A landscape with many valleys, sampled at points; each row gives a point and its height.
From any point a ball takes the steepest step (drop divided by distance) to one of its 2 nearest points. It stops when none of these is lower. Distance is the straight distance between rows; heights are no part of it.
K_576: [122 143  99 117 122 163 126 118 131  86 107 134 156 105 124 147 136 155
 145 151 168 120 137 132 101  90 189  85  80 138 120 115 147 174 170 135
 151 144 132  88 119 161  81  66  89 149 150 159 130 110 125 132 129 169
 116 146  30 165  88 176 131 137  80 109 184 140]  height 481
K_437: [ 61  89 102 163 109 179 200 129 152 102 214  74 126 132 127 119 138 152
  91 169 113 126 134 113 184 133 166 143 179 125 129 103 168 190  96 192
 126 218 127 135 114 150 214 104 146 122 145 116 135 126 143  90  70 124
 128 101 122 113 159 183 130  61 136 121 175 146]  height 239
K_889: [130 115 108 168 209 120  75 141 107 188 116 125 129 150 134 168 109 107
 138 116 140 153 154  93 101 121 110 105 143 116 140 171 126 106 110 113
 122  94  79 141 129 136  72 123 122 136 137 130 143 147 130 112 135 144
  99 104 140 107  97  98 134  68 167 115 134  66]  height 258
K_495: [109 137 158  99  77  90 114 168 124  93  56 133 123 151 103 108 164 158
 120 136 153 115 104 169 136  84 147 179 102 128 133 107  79  67 167  83
 171 103 137 143 136  85 102 181  89 141 165 181 102 162 110 185 114 121
 148 156  85 188  92 177  93 170  83 142  97 206]  height 275
K_877: [101  90 149 103 130 141 182 149 113 121 189 140 117 161 129 136  89 120
 102 107 143 135 111 105 210 147 164 140 147 118 158 125 151 158 143 181
  96 101 184 101 135  98 188 165 139 154  66 159 119 103 148 118 121 109
 108 133 145 139 139 157 137 133 182 113  96 134]  height 446
K_340: [170 151 136 105 118 117 136 131 159 150 120 141  98 127 123 137 134 117
 108 130  71 137 115 108 215 115 122 114  95 218 148 161 154 158 120 122
 140 124  88  51 122 137 171 138  87 128 113 173  66 102 163 154 119  99
  89  62 139  89 123 147 130 109 218 106  88 148]  height 383
K_931: [147  87  93 139 179  90  75 134  93 168 103 121  92 130 106 156 117  96
 130 113 105 114 149 118 138 146 152  99 133 103 151 156 111  98 128  97
 137 116 116 163 135 122  74 143 103  96 163 139 144 156  96 107 121 145
 108  83 163 102 110  90 135  95 133 154 110  53]  height 232
K_251: [ 78 154 150 134 130 205 158 125 158 119 186 122 173 159 142 108 148 154
 119 161 176 151 100 106 144 127 156 158 164 160 116 138 109 124 132 174
 112 129 118 110 147 142 193 140 140 179 103 156 149 127 169  98 141  96
 153 167 131 137 107 221  87 122 157 114 141 186]  height 292
K_777: [ 89 161 108 139 122 118 139 150 115  89 159 103 145 171 135  89 102 124
 101 122 134 149 102 146 138 125  75 207 178 118 111  94 144 133 122 149
 113 172 163 146  77  96 190 134 152 100 158 120 156 106 108 122 120  63
 135 108 121 132 124  69 130 108 112 110 124 110]  height 413
K_298: [152 130 161  95  77 144 142 106 155 109 123 143 118 104 112 129 156 141
 139 132 129 120 111 153 151 122 160 106 117 162 126 135 139 140 143 131
 144 122 120  97 151 125 119 155  98 149 114 154  97 129 150 144 139 135
 136 129 120 131 148 183 135 171 133 147 105 182]  height 510
K_69: [108 141  75 157 194 141 126 144  87 104 140  97 172 174 138 127  90 164
 122 137 200 147 131 125  93 116 110 171 149  92 120  96  95 110 150 120
 139 113 154 144 126 104 126 109 134 156 153 122 142 126 140 143 145 107
 137 169  68 156  97 163 122 100  55 111 139  87]  height 642
K_386: [151 169 144 143 189 133  84 146 127 197  88 127 147 137 152 135 134 121
 133 130 165 158 120 115  80 104  80 134 168 121 128 157  93  24 128  78
 136  66  72 144 139 125 104 138 120 162 129  95 125 187 150 147 179 122
 156 138 172 126 123 132 105 133 142 135  98 127]  height 613
K_178: [ 97 121 106 173 154 164 175 117 115 121 183 112 162 138 133 142 122 139
 122 128 135 167 158 118  99 114 118 125 152 126 104 110 166 154 105 165
 118 174  94 134  97 121 145  99 136 137 138  95 126 100 170 120 109 130
 125 134  80 122 143 126 143 100 128 122 189  98]  height 186
K_586: [ 98 122 211 127 106 170 132 143 130 161 163 145 121 165 140 141 172 131
 116 110 163 179 114 136 148  85  88 138 141 187 151 175 149  85 109 139
 119 115  49 100 121 112 170 204 113 187 117 167 100 140 185 150  91  81
 123 108 140 140 129 162  99 115 231 111 145 191]  height 191
K_465: [180 162 102 124  96 116 103  94 190 128 102 122 104  77 118 121 154 105
 118 180  59  76 119 115 168 168 126 102 112 159 126 164 127 176 108  98
 152 146 146 107 158 181 126  86 127  96 127 113 140 113 106 105 151 129
 132  84 166  82 140 156 131 125 115 135  89 122]  height 550
K_175: [114 176  97 113 148 118  98 126 138 115  77  97 153 128 128  80 102 111
 138 148 128 100 131  93 121 132 117 159 147 107 114 140  78 135 207  85
 151  94 169 117 163 142 134  87  94 117 103 155 157 117  77  99 154 113
 142 125 145 131  81 158  98 168  42 130  86 110]  height 128
K_623: [ 99  80  73 192 154 163 174 126 135 142 185 112 121 146 124 166 104 144
  97 164  93 128 148 116 149 130 109 119 135 125 155 152 167 175  52 168
 102 154 145 102  87 162 186  93 184 142 139  71 131 115 150 113 112 112
  98  97 111 102 153 116 174  26 167  96 162  69]  height 149
K_791: [155 134 110 160 151 111 103 127 162 174 133 119  91 146 153 162 156 139
  93 169  94 104 113 123 165 169  70 132 146 148 162 168 121 116  45 112
 130 121 130 124 131 162 165 139 188 127 144  59 160 158 133 136 166  87
 124 103 206  96 154  95 140  75 158 127  99  98]  height 576
K_840: [151 149  88 163 131 127 134 103 173 142 124 122 136  98 133 143 141 116
 118 170  38 122 138 114 120 140 102  87 100 161 121 153 176 205  49 139
 117 172  98 114 100 185 118  53 158 117 147  81 146 119 122 104 130 150
  94  80  95  84 133  88 153  65 163  88 160 120]  height 201
K_753: [105 112 104 168 110 164 182 115 187 148 180 111 119 115 132 131 137 157
 105 178  63 145 125 128 166 136  93 101 114 170 151 126 183 180  36 171
  98 176  96 106  83 176 175  64 171 129 148  61  99 142 155 118 119 117
  97  90 106  90 158 116 166  29 194  98 169 128]  height 174
K_113: [158 138  79 125 168 139 151  96 118 139 123 153 152  88 134 126  93  96
 157 152 101 109 145  86  95 157 119 111 105  97  98 145 133 170 111 145
 108 102 180 108 142 154 119  65 165 138  70  72 153  71 114  93 143 162
 138 150 106  91 131 139 154 134 119  96 111  70]  height 152
K_292: [144  84 204 116  57 108 143 111 133 141 145 124  86 109 112 125 172 124
 140 108  87 120 126 167 129 153 115  94 119 146 134 139 139 114  77 132
 133 140  79 151 146 106 146 194 139 122 121 103 123 154 132 131 111 125
 143 128 179 115 185 110 126 147 166 181 132 199]  height 284
K_637: [124 185 153 154 137 146  95 117 197 157 111 123 164  95 123 117 151 108
 133 159  83 138 132  87  78 127 122  94 132 179  89 153 142 156 122 108
 149 155  51 128 136 169 115  69  96 124 124 133 144 135 134  90 149 171
 122  93 135  93  98 155  98 117 163 117 142 172]  height 538
K_190: [157 137 135  88  60  86 119 136 121 113  62 149  81 138 124 110 152 151
 111 126 141  96  92 192 171 120 119 179 104 124 142  95  85  67 136  89
 158  94 178 122 132  82 137 187 136 116 156 147  96 148 122 200 140 115
 172 152 124 160 140 138 102 185 100 138  59 179]  height 247
K_843: [109 175 132 107  86 114 151 132 127  64  99 112 153 132 131  94 117 137
 119 119 127 135 108 125 120 100 136 152 118 144  95 101 145 168 182 131
 141 173 141 112  99 126 129 101  96 100 151 179 123  87  98 140 113 111
 132 121  54 158  93 123 116 168  87 105 147 168]  height 447
K_807: [149 114  48 149 131 140 155 114  86  71 147 126 127 130 129 122  97 128
 134 140 130 111 144 142 111 135 131 151 108  77 110  83 144 164 128 148
 124 137 220 122 102 119 134  86 184 127 133  66 147 100 112 140 111 135
 127 154  71 146 161  91 185 124  56  96 151  57]  height 73
K_838: [148 112 102 104 121 109 153 124 107  97 110 161 110  97 119 133 107 138
 155 136 149 112 134 129 139 130 166 116  60  83 133  78 109 131 169 128
 136  76 215 115 158 110  85 113 114 145  79 119  83 129 125 146 142 165
 124 205  83 169 136 162 141 186  72 143 106 115]  height 124
K_378: [134 106  86 129 113 136 156 142 102 120 177 144  94 134 127 153 112 151
 101 109 152 128 129 180 151 139  81 145 128 120 147 100 167 119  90 141
 111 119 187  91  93 104 165 133 173 128 159  79 108 102 155 176 125 103
 126 135  98 135 188  95 193  97 139 128 123  89]  height 131
K_771: [157 184  98 116 122 120 123 106 138 112  87 114 129  75 111  87 130  99
 136 133  94 115 146 122  96 130 104 122 128 133  80 102 132 131 173  84
 160 151 134 118 127 140 105  47  99  80 151  88 118 115  93 129 127 149
 130  94 101 119 136  99 131 165  63 140 130 101]  height 126
K_993: [157 131 129  90  88 155 119  97 146 111 105 149 131  82 112 149 153 150
 167 142 154 118 137 162 112 102 190  66  75 159 137 133 153 153 145 126
 144 128 117  93 138 158  64 100  87 144 126 156 118 143 137 130 141 174
 121 140  75 146 121 188 150 153 115 137 143 158]  height 495
K_474: [146 121 131  88 132 142 183 144 129 145 159 167 115 128 131 135  77 109
 126 101 117 139 118 108 183 148 119 122 110 146 145 143 156 154 114 164
  85  95 166  65 107 117 186 125 147 141  61 127  83  69 153 132 140 105
 116 126 133 115 150 114 161 126 212 101  98 108]  height 431
K_391: [125 149 116 153 180 141  96 141  99 152 126 116 151 166 156 143 133 156
 125 123 200 163 130 145  81 115  75 164 178 113 126 130 100  65 108 112
 133 102 102 150 127 106 110 147 143 154 168 103 138 155 152 155 155 107
 148 155 111 148 123 126 115 104 112 128 128 110]  height 627
K_606: [105 135  81 139 150 102 119 160  73  88 134 115 133 188 149 124  83 171
 111 136 189 134 110 161 140 126  93 202 133  78 136  95 102 117 123 138
 114 101 213 133 101  89 147 140 172 148 151 118 139 115 124 159 145  91
 121 170  83 163 115 123 138 103  75 102 105  85]  height 654
K_798: [158 118  71 146 107 141 120 118 111  87 148 125 104 137 133 144 127 157
 115 135 142  98 125 191 119 134 103 154 130 111 132 102 148 141  88 145
 121 154 197 119  94 118 110 118 207 115 202  64 133 134 125 169 127 119
 125 142  74 148 171  91 180  87  77 115 141  93]  height 104
K_4: [151 147 137  85  82 102 156 127 137 109 134 149 109 115 131 130 126 119
 125  77  98 130 111 145 131 140  95 129 108 151 113 114 176 157 106 145
 101 168 127 102  72 120 153 134 148  84 147 132  97  75 118 153 110 107
 121 111 115 132 150  25 168 132 183 109 126 146]  height 246
K_328: [125  95 135 142 106 124 105 131 103  92 140 124 127 129 126 138 159 160
 149 120 165 110 136 172  96 127 154 133 127  87 126 101 107 121 115 140
 125 156 144 179 135 113  63 154 159 120 165 111 150 182 112 126 117 158
 131 176 111 167 135 113 125 118  67 161 162 131]  height 224
K_339: [113 121 194 143  81 124 111 107 162 132 136 107 139  70  97 103 175 103
 160 126  68 126 155 127  61 146 144  78 130 136  84 112 134 147 120 116
 156 175  38 183 156 144  98 108  96 100 130 104 127 156 131  92  93 187
 139 108 157  96 148 128 118 141 108 183 186 177]  height 324
K_757: [117 154 124 114 147 137 106 128 151 118  96 101 146 145 137 105 156 133
 111 158 158 119 109 114 125 124 144 161 167 136 131 162  72  81 180  83
 165  89 136 136 176 141 140 142 104 156 126 152 151 142 118 122 150 107
 152 132 166 143 100 185  85 162  71 144  88 154]  height 168
K_12: [103 127 136 151 102 162  96 115 148 103 134 117 159  91 122 119 161 125
 180 131 142  96 148 122  38 128 164 111 136  96  79  98 113 177 134 144
 128 171 125 168 161 185  74  77 169 108 149 101 200 164  90  72 106 191
 129 163 134 147 134 131 119 119  46 145 206 133]  height 278
K_85: [157 139 137  99 147 137 128 131 133 140 127 142 126 152 136 136 106 105
 102 117 124 131 119  85 201 111 162 133 118 180 155 182 146 157 177 144
 121 104 123  70 145 131 143 167  89 154  92 226 108  86 141 136 123 108
  99  81 133 116  93 178 105 142 186  91  96 148]  height 364
K_431: [105 100 133 122 155  93 103 160  85 119 120 141 119 195 147 155 113 167
 122 119 208 154 113 137 147 114 121 176 113  88 169 127  98 106 126 141
 102  75 175 140 122  96  98 181 145 171 125 173 127 129 120 158 135 101
  99 194 105 181 102 128 123 115 124 107 112 120]  height 665
K_90: [ 97 129 115 138 110 112 161 136 109  79 160 114 152 116 126  67  94  81
 130 105  80 147 144 100 123 148 116 168 145  91  79  67 145 173 168 145
 121 170 159 168 118  99 168 106 125  84  85 110 149  86 105  88  96 119
 144 128 149 112 144  73 125 167  82 140 138  99]  height 75
K_764: [132 139 175 109  92 127  81 116 150 156  75 140 125  94  88  95 156 115
 167 127 141  80 118 139  78 112 176  84 120 109 101 118  76  43 177  66
 138 123 112 172 157 140  74 107 112 105 157 127 130 197  96 102 127 182
 159 125 171 133 135 135  92 182  70 163 110 132]  height 132
K_117: [110 148 137 128 152 119 175 127 106 132 128 138 164 133 151 124  70 101
 108  90 111 168 144  85 122  88 134 117 124 148 116 126 175 155 170 156
 114 158  94 113  76 119 141 113  66 117 117 183 103  57 140 127  95 133
 121  94  70 120  80 108 111 164 175  94 174 132]  height 199
K_319: [ 97 154 129 117 103 130 117 140 149  78  92 117 155 145 122 122 132 144
 131 140 144 112 114 107 114  98 186 126  97 137 110 125 120 178 206 123
 158 150 145 107 124 159 102  92  79 119 151 209 142 104  88 128 122 141
 111 136  73 171  58 176  94 158  79 118 160 173]  height 463
K_284: [140 158 169  92 146 149 134 150 128 139 109 147 142 181 150 127 108 125
 122 104 162 156  87 101 170  96 116 168 131 167 146 174 112 110 157 146
 101  82 121  74 137 120 155 171 127 173  96 213 112  97 141 155 151  67
 108 134 128 138  87 163 102 152 188  78  94 177]  height 342
K_553: [114 100 123 128 143 141 129 145  98 107 137 139 140 162 138 172 118 156
 124 112 194 152 131 127 142  77 178 111 105 144 164 122 145 135 175 149
 147 110 112 111 122 117  88 171  78 167 132 207 107 128 151 161 115 131
 115 150  68 171  94 188 127 126 129 116 162 152]  height 692
K_538: [117  80 102 150 159 142 127 133  78 129 159 132 131 180 147 186 103 150
 114 104 195 152 153 126 140  90 138 101 126 121 168 147 164 149 136 149
 130 125 114 101 101 120  99 162 113 153 150 174 125 109 152 150  98 120
  99 120  76 155 114 129 150  83 153 108 161  94]  height 702
K_924: [107 125 146 138 101 156 103 102 168 131 142 115 152  79 116 122 178 122
 175 146 116  91 149 116  71 150 158  94 144 125  99 124 102 146 137 114
 149 145  98 162 189 176 101 103 133 112 116 103 162 168 118  79 117 179
 155 143 170 123 144 173 114 139  76 171 170 148]  height 301
K_84: [127  96 101 122 121 154  75 114 121 140 115 138 129  94 112 152 148 155
 190 139 173  78 137 150  93 135 221  63  98  97 162 140 103  93 124 112
 131 120 131 150 179 170  53 108 136 138 135 127 170 219 115  91 143 190
 146 162 149 149 122 183 134 106  62 158 157  89]  height 119
K_112: [121 174 189 107  81 125 133 133 137 110 120 149 144 137 136 112 150 155
 144 107 156 150  92 142  92 110  88 157 132 137  96 125 119 115 107 145
 100 126 118 141 112 102 120 164 177 139 129 137 127 115 124 144 157 118
 153 176 109 156 117 107 111 158 145 116 124 189]  height 343
K_412: [119 183 201  99  95 172 143 136 167 121 134 162 169 160 135 114 140 155
 132 136 166 151  76 119 134 112 139 166 122 167 121 158 108 123 124 171
  94 115 114  98 135 125 150 156 162 184 105 184 135 112 151 133 166  86
 135 177 109 155  95 183  86 151 172  93 120 220]  height 318
K_721: [110 177  82 110  85 122 168 145 115  62 138 104 139 135 125  93 106 130
 109 125 120 133 107 152 150 121 107 178 143 135 114  80 166 161 147 143
 133 175 179  99  78 104 177  88 127  94 159 123 124  87 113 155 119  88
 140 106  69 134 136 101 157 132 102 104 134 126]  height 429
K_714: [ 93  91 139 131 160 145 106 150 113 113 144 135 153 169 145 157 148 161
 131 140 207 151 122 134 132 123 182 152 117 113 170 129  89 106 145 147
 135  85 132 146 155 117 114 185 119 201  98 188 139 148 152 137 127 127
 129 201 126 177  96 198 102 126 116 127 145 164]  height 678
K_844: [132  82  84 139 170 115 129 116  80 124 122 134 141 140 127 164  79 106
 121 115 130 123 158 101 131 118 181 101 109  88 143 154 160 185 145 147
 124 131 138 122 107 127  96 123 103 134 129 180 147  74 111 115 106 155
 101 109  84 126  88 124 149 109 135  98 141  70]  height 712
K_701: [143 113 101 129 169 115  97 128 110 128 106 100 114 139 121 130 148 125
 109 140 146 122 130 133 145 131 152 126 156 117 146 152 111  92 158  94
 159 116 120 157 155 118 115 159  89 123 154 152 140 149 116 128 125 119
 127 103 159 141 116 139 117 121  99 155 107 107]  height 204
K_127: [150  71 116 152 125  93 139 113 107 132 157 126  89  88 115 140 122  98
 125 113  58 107 158 144 153 183 128  95 125 112 138  97 131 131 102 132
 143 127 141 150 148 110 130 148 127  98 111  69 110 136 129 129 113 150
 127 125 169  91 181  98 152 135 121 194 133  95]  height 227
K_415: [113 148 115 143 161 100 100 152 120 142 134 105 125 194 142 133 104 129
 100 114 137 144 120 131 121 132  62 188 172 119 132 151 135 127 108 118
 106 145 135 134  82 117 159 148 155  99 161 135 167 111  97 129 133  60
  99  97 161 133 111  27 125  86 152  97 102 101]  height 397
K_835: [134 156 158 121 145 102 120 131 119 139 105 136 149 130 129 119 108 123
 141  84 141 154 127 119  77 114  86 141 145 113  89 125 129 114 142 131
 101 131 109 161 103 109  96 136 141 108 128 133 142 111  99 129 150 137
 121 147 129 136 112  58 121 151 140 116 123 130]  height 363
K_718: [146 138  98 112 146  98 101 154 108 107  64 136 114 142 127 120 119 161
 147 153 176 113 122 133 127 120 154 149  82  77 148 112  67  87 165 102
 130  91 201 130 138 114  74 112 126 134 142 138 102 166  91 161 165 140
 124 186 102 171 100 147 115 148  46 128  92 114]  height 162
K_179: [ 69 119 109 151 112 170 208 137 122 100 199  97 141 138 134 115 108 145
  87 132 137 173 131 128 142 112 125 151 156 131 120  76 186 160 104 183
 120 206 117 131  64 113 188  85 130 116 165  91  89 100 170 127  71 121
 133 103  63 126 163 133 151  77 156 122 194 123]  height 212
K_226: [162 126 117 137 168  92  88 132 125 181  99 127  77 149 156 148 142 122
  98 140 132 124 124 139 167 153  67 153 147 134 165 159 100  62  92  82
 138  76 134 124 138 120 161 167 150 128 132  87 137 150 132 157 164  81
 132 110 222 101 148  92 125 120 155 137  69  98]  height 587
K_118: [189 123 119 119 129 112 123  91 128 160  96 161  89  61 122 118 119  92
 152 128  99  89 142 139 123 156 125  84 111 109 121 111 105  87 127 104
 136 109 156 139 152 128  97 109 133  88 107  64  95 144 126 132 159 156
 161 142 160  89 169 112 137 175 103 175 101  94]  height 198
K_898: [ 85 148 101 138 126 212 179 115 166 121 192  96 144 143 132 102 114 151
  90 182 145 128 113  89 195 114 180 142 162 149 127 130 153 164 136 184
 124 180 125  95 121 152 214  98 115 140 122 150 137 103 158  88 109 117
 134 114 110 124 117 224 100  92 155  94 148 157]  height 264
K_578: [123  79 148 103 119  91 163 136  93 101 136 135 122 121 114 116  99 102
 119  76 109 134 140 139 156 129 151 125 127 102 128  83 135 128 193 123
 145 102 148 157 144  72 134 177  68 118  88 165  82 112 136 141 101 140
 136 135 135 140 145 121 135 211 111 163 100 140]  height 125
K_204: [128 100 102 140 177 125 119 118 115 178 125 155 140  74 124 153 106  82
 185 135  86  93 166  98  81 175 145  73 113  88 132 158 119 159  89 141
 101 108 127 145 173 147  76  92 151 141  83  99 167 118 123  75 129 203
 141 150 138  61 108 159 152 110 142 139 143  74]  height 117
K_722: [122 137 166  84  98  84 160 145 110 106 123 139 123 148 135 128  97 116
 114  62 111 151 114 125 142 105 112 147 113 141 128 119 175 165 163 147
 107 162 119 116  73 100 152 153 102  85 125 186 103  63 111 150  98  99
 111  89 108 148 109  41 141 158 188  96 131 150]  height 228
K_466: [161 118 146 100  81 135  78  92 136 156  88 150  97  90  96 133 166 131
 172 142 145  72 116 170 119 121 206  60  92 123 154 150 102  58 139  88
 137 125 122 151 172 158  65 131 107 111 145 144 139 215 113 109 138 173
 153 128 163 136 141 165 123 156  90 174 107 132]  height 154
K_2: [176 175 140 110 107 106  88 106 188 146  66 119 104  94 104 106 167 109
 126 165  85  92 117 120 144 130 126 108 126 169 111 166 109 109 142  65
 179 129 108 115 164 163 116 104  93 101 140 129 124 144 109 125 160 130
 139  80 172  92 128 150 105 155 125 150  69 152]  height 539
K_972: [127 170 128 184 146 153  67 117 195 163 118 102 152 103 133 136 181 136
 119 185  78 126 126  97  92 129 111  89 138 168 122 150 134 143  76  81
 174 154  40 157 148 185 106  76 114 133 149  93 157 197 149  94 167 157
 124  86 146 104 109 159 107  58 138 132 157 146]  height 552
K_639: [126 112 163 138 114 138 158 123 170 165 162 126  93 116 127 140 150 143
  97 148  69 144 121 126 216 151 112  96 109 206 161 132 141 146  69 141
 128 116  77  83 124 127 194 133 121 159  94 103  67 145 184 138 127 109
  96  84 159  78 158 169 134  85 218 131 122 140]  height 401
K_300: [160 151  72 137 160 115 131 105 130 135 106 142 130  83 127 135 115  80
 133 152  53 109 157 103  99 152 112  98  95 131 103 138 164 176  87 119
 121 143 138 108 108 158 107  42 140 110 125  78 150  77 106 111 123 170
 110  95  91  82 121  80 164 108 139  84 135  74]  height 180
K_814: [118 163 139 141 155 104 126 138 140 148 129 133 149 153 146 122  90 101
 120 107 104 161 119  85 104 134  69 156 153 124  99 156 146 149 102 149
  84 139 118 130  89 136 145 120 161 101 109 137 161  81 104  93 149 102
 110 122 151 115 101  38 117 121 183  81 118 116]  height 381
K_114: [182 185 138 113 125 126  99 115 146 183  58 152 121  56 104 110 134 100
 166 131 121  98 129 140  83 109 130  71 108 133 102 121 104  45 150  60
 142 119 110 129 139 155  67  60 105  95 152  79  95 185 125 131 166 179
 156 112 137 101 148 122 122 175  98 158  98 106]  height 167
K_770: [145 128 130 102 153 103  69 131 115 147  61 130 110 149 141 111 125 140
 142 138 183 100 110 132 112 131 153 144 114  66 145 132  50  54 151  98
 102  94 173 184 138 132  64 139 159 115 140 137 137 184  71 130 169 140
 138 167 166 149 111  98  91 151  75 120  76 103]  height 195
K_811: [150  92 183 106  74  89 129 134 122 151 142 150  69 129 121 152 150 127
 131  69 108 129 120 162 140 149  80 112 108 147 143 133 146 120  90 128
 110 128 106 119 104 100 143 195 147  95 136 118 104 117 132 167 109 103
 114 120 164 138 170  39 144 127 211 152 120 161]  height 265
K_869: [155 146  88 140 117 151 126 110 167 114 144 113 111 117 136 136 159 156
 105 181 121 102 113 140 157 145 105 125 143 146 129 154 143 147  86 133
 135 151 148 110 139 163 151 114 164 129 150  88 150 137 127 128 156 103
 144 111 150 116 168 160 149  99 113 122 109 126]  height 563
K_421: [100  91 192 148 147 132 134 135 123 154 161 129 132 155 134 145 148 119
 110 102 124 176 147 109 141 118 125 117 151 160 139 156 136 112 127 140
 124 118  45 135 128 108 148 204  99 159  99 158 110 127 168 123  92 116
 113 113 165 121 121 141 103 130 202 141 155 163]  height 161
K_613: [104  54 172 135 120 130 110 130  96 120 163 129 146 135 127 147 168 156
 167  99 173 119 158 173  74 134 166 118 157  92 146 106  96  89 100 140
 111 133  98 202 165 121  83 188 151 145 126 119 168 199 126 109 105 164
 147 180 155 155 134 117 119 119  97 178 183 155]  height 197
K_878: [130 117 173 107 113 156 175 156 147 168 174 163  84 121 127 146 125 134
 117 107 112 146 105 138 195 155  80 123 118 165 150 140 146 109  73 146
  94  87 128  62 115 121 207 138 155 153  83  90  70 111 183 153 147  85
 121 124 172 103 178 121 156  98 238 132 103 127]  height 417
K_987: [ 98 118 144 154 131 135 108 135 124  83 142 113 170 135 116 120 140 135
 143 113 149 131 141 118  57 121 161 135 146  94  84  95 121 164 157 151
 128 172 109 183 127 141  80 112 140 111 159 139 181 130  96  89 102 163
 125 156 106 154 102 102 110 126  71 132 190 134]  height 253
K_129: [116 100  67 149 144 138 161 156 119 133 185 129  87 163 124 150  79 135
  93 132 123 131 136 150 157 149  84 155 130 117 160 109 172 135  85 132
 109 127 191  77  66 122 209 104 165 123 146  75 114  88 136 147 117  74
 101  94 130 107 165  72 214  56 156  97 129  58]  height 121
K_683: [122 116 128 101 146 114 183 129 108 116 129 140 156 111 133 112  66  96
 110  85 102 155 142 102 164 102 160 118 113 139 130 106 161 155 207 133
 133 109 136  96 119  95 147 123  39 132  78 187  62  71 149 148  99 129
 129 104  90 133 108 156 136 205 131 119 120 132]  height 164
K_78: [124  91 186 148  80  86 116 107 152 137 136  93 106 100 107 122 184 115
 132 147  38 123 136 145 127 170 140  79 122 152 133 137 126 141  79 126
 154 166  51 169 157 141 125 169 120 103 140 106 136 170 122 105  99 148
 119  89 179  86 155 120 118 114 144 188 155 190]  height 303
K_996: [120 110  77 138 140 112 152 119  82  73 148 116 156 137 130  97  73 104
 131 120 117 127 147 115 122 136 129 171 121  62 107  76 138 182 160 143
 116 141 204 149 107 101 146  96 137 110  98 111 160  82  92 113 107 121
 125 140 106 135 129  73 148 152  59 108 134  65]  height 39
K_629: [154 135 148 132 166  97  94 148  98 191  75 122  89 159 143 131 151 111
 110 114 143 155 121 135 119 109  65 155 153 127 149 151  87  22 121  65
 154  76  84 149 131  95 131 189 107 127 154 111 117 171 133 166 137  84
 131  95 195 124 129  80 103 137 165 142  84 121]  height 599
K_963: [135 126 135  82 101  98 174 127 107  76 117 159 120  98 128  99  91 116
 140  93 108 128 126 125 138 139 141 139  87 106 106  78 140 156 179 141
 119 106 199 129 126  93 128 126 124 119  73 138 100  85 114 142 130 140
 135 184 103 153 143 100 141 208 106 134 107 130]  height 88
K_876: [ 96  51 149 162 176 134 145 139  91 136 190 113 155 142 135 160 126 135
 142  95 151 152 176 131  99 141 137 123 174  99 133 108 112 122 112 152
 115 120  88 184 163 113 130 177 139 152  94 118 144 147 166 102  94 144
 142 168 163 125 152 126 122 114 128 176 175 114]  height 163
K_313: [179 131 154  84 100  87 102 121 121 139  50 154  79 140 144 111 135 139
 134 128 152  95  98 156 133 135 122 162 107  92 136 123  55  62 135 105
 114  89 177 149 139 106 101 174 162 105 130 136 112 156  93 165 176 126
 156 169 169 147 129  87  95 187 108 121  56 160]  height 223
K_634: [120 173  95 141 165 121  85 130 120 118  85  84 156 122 113  84 104  91
 129 133 110 111 143  99  87 126 108 158 165  91  88 119 107 131 192  77
 155 145 143 158 139 134 114  57  93  75 154 119 173 129  71  96 134 137
 124  91 142 131  93  97  98 134  43 128 121  79]  height 86
K_934: [125 158 119 135 112 122 149 112 136  99 136 109 139  90 124  73 131 107
 129 127  93 135 135 117 107 147  91 144 147 121  74  81 125 139 152 115
 149 151 145 150 141 116 153 100 132  92 110  72 122 110 121 122 124 123
 150 133 145 108 168 112 132 168  81 159 126 111]  height 108
K_820: [118  86 131 123 154 139  84 122 113 182 124 155 145  88 117 153 123 114
 195 115 134  99 153 130  79 154 185  61 116 100 155 169 107 102  99 139
  99 110  96 164 175 165  57 134 133 140 104 138 177 184 120  78 137 201
 143 148 161  95 112 169 145 105 131 150 151 104]  height 82
K_739: [134 123 196  93  77 139 133 145 113 150 115 156 107 149 132 136 167 140
 125  91 164 150  93 176 150  97  86 165 119 161 147 152 114  72 101 121
 126  65  97 103 134  81 150 215 138 182 127 153 109 134 174 184 125  91
 150 141 142 154 151 153 109 156 194 125  92 194]  height 222
K_913: [ 88  72 133 167 174 120 144 145 109 152 175 109 130 158 138 151 120 125
 107 118 122 159 159 106 148 154 122 125 170 130 150 142 130 125 107 145
 119 117  94 148 136 121 167 180 126 147  97 130 131 119 155 102  93 110
 111 121 166 107 129 127 115  96 169 151 149  94]  height 130
K_587: [161 177 155 106 106 148 116 108 193 144 102 131 146 107 114 121 169 127
 135 156 106 128 118 118 127 107 141 100 123 199 114 180 135 146 143 111
 155 143  72  92 148 164 119 113  86 141 127 161 114 123 139 132 151 135
 128  93 132 105 113 182 108 145 155 123 107 188]  height 524

Where does a ball stop that starts at each point below?
K_339: K_913
K_190: K_963
K_4: K_963

Call two points neighbours if one is among the 2 nearest of the other. Go from one point of each pair to the other, from neighbour to neighbour, staying as low as possible. Name the highest point that can't be avoided.
K_996 / K_634: K_771
K_820 / K_129: K_840
K_764 / K_820: K_466
K_996 / K_129: K_378
